Points on a hilly landscape, in no order, each with its height.
From any point a ball rolls to the lowest of the 3 points nearest to it. It stops when none of these is lower. Distance is the straight distance between rows; heights are no part of it.
kofeb: [116 111 137 137 130 124 102  94 158 152 120 120 118]  height 3.89
nema: [144 104 101  74 143  50 151 106  77 190  82 173 126]  height 2.94
ser: [139 105 122 100 134  79 122  99 123 176  95 156 123]  height 4.46
lezes: [ 98 133 149 144 135 174 116 132 164  98 161 106 127]  height 6.38
Lus: [ 63 120 148 179 129 153  97  88 171 136 150  78 113]  height 4.90
devob: [ 70  96 136 180 115 119  95  53 171 180 107  88 106]  height 1.52
firor: [175 150 104 105 118 110 156 169  80 120 114 154 138]  height 4.92
kezer: [182 141  96 103 120  91 169 169  52 129 111 158 138]  height 5.33
dovi: [122  99 129 127 131  95 103  79 150 176 102 134 119]  height 1.94
pekeg: [ 62 135 163 174 147 187 120 132 170  83 188  90 128]  height 3.56
kesam: [ 76 131 158 164 137 179 112 121 169  97 172  95 125]  height 4.14
lofun: [137 103 113  88 139  63 131  95 105 188  84 170 120]  height 5.75
pulu: [155 148 122 113 121 143 138 157 120 103 126 138 135]  height 5.95
foza: [188 144  91 110 114  97 176 189  41 113 118 150 141]  height 5.76
lenar: [185 158  98 123 106 129 165 207  64  77 130 145 148]  height 4.30
Kaz: [ 76 125 152 166 133 166 102 108 171 115 159  88 118]  height 4.61
lim: [146 128 128 109 129 111 121 120 133 143 115 144 126]  height 1.13
belo: [153 154 124 117 115 163 145 179 118  74 143 133 149]  height 6.21
nume: [139 112 125 107 133  90 115 101 129 166 100 151 126]  height 3.90
Gaf: [171 136  99  89 125  76 167 150  60 150 102 166 132]  height 5.54
zufam: [104 123 146 143 135 158 108 113 165 121 148 105 120]  height 6.32
vamu: [130 110 130 120 131 109 108  97 145 159 111 132 119]  height 2.88
rasag: [ 93 125 149 151 134 167 111 118 167 110 156 101 124]  height 5.39
Tagif: [ 87  97 134 164 120 110  93  58 168 180 105 101 109]  height 1.82
gedot: [104 150 152 143 139 196 138 159 159  66 175 110 140]  height 3.97
bozu: [144 113 115  88 137  68 136 106 104 175  94 166 126]  height 5.42
bevus: [ 80 149 164 162 151 201 136 151 170  65 194 101 138]  height 2.51
zeva: [ 60 112 143 185 123 145  95  77 172 148 136  78 110]  height 5.13
padub: [173 159 107 125 109 148 157 203  93  70 137 140 152]  height 4.67
filer: [163 133 112  93 130  90 143 134  96 152 100 160 132]  height 6.06
toze: [154 153 123 115 119 154 139 168 123  91 137 136 141]  height 6.12
fipez: [ 98 118 144 151 132 149 103 102 165 130 142 106 118]  height 6.97
gedi: [170 129  95  83 127  65 176 144  46 159  95 168 133]  height 5.40
Bep: [142 154 133 129 125 181 149 180 136  61 158 129 148]  height 6.37
Sipef: [132 139 137 122 128 159 125 145 144 103 142 123 135]  height 8.01
zoka: [161 141 120 100 125 119 139 150 104 125 115 150 134]  height 5.44
bot: [105  97 135 143 127 104  96  68 158 175 104 119 111]  height 0.85
Kalep: [158 118  99  77 138  58 165 125  61 175  90 171 129]  height 4.91
nes: [ 83 108 142 165 126 136  94  78 170 151 130  91 112]  height 5.35
nipev: [ 90 140 155 152 140 184 125 138 166  85 174 102 131]  height 5.14
devek: [178 154 104 113 114 126 156 185  80  96 125 145 144]  height 4.63
Tem: [142 141 134 119 127 143 123 138 139 116 131 131 131]  height 7.05
tasiv: [131 117 135 122 130 118 107 103 149 151 117 129 118]  height 3.05
nugul: [122 130 142 129 130 152 115 125 156 114 139 118 126]  height 7.18
tam: [153 121 118  96 134  83 132 118 105 161  98 160 126]  height 6.04
led: [128 122 140 127 129 137 109 109 151 137 128 123 123]  height 4.68
rom: [199 145  85 131 108 113 170 225  27  75 138 144 144]  height 2.98
Zak: [ 64 106 140 182 117 132  94  62 173 164 122  78 108]  height 4.62
moras: [126 139 143 132 129 169 125 142 151  91 151 119 135]  height 8.64

Call two points neighbours if one is among the 3 nearest of the other. Go from one point of each pair to the other, from neighbour to neighbour, staying as low as possible. Name the highest point that can't be avoided.
nema, bevus => bozu
lim, bot => vamu
bevus, devob => zeva
nema, rom => gedi
bot, devob => Tagif

Two balls start at each pair of points below. Name the first point that both come to, or write never.
Sipef, filer => zoka
nume, nugul => vamu
led, kofeb => vamu
foza, kezer => devek
padub, firor => lenar
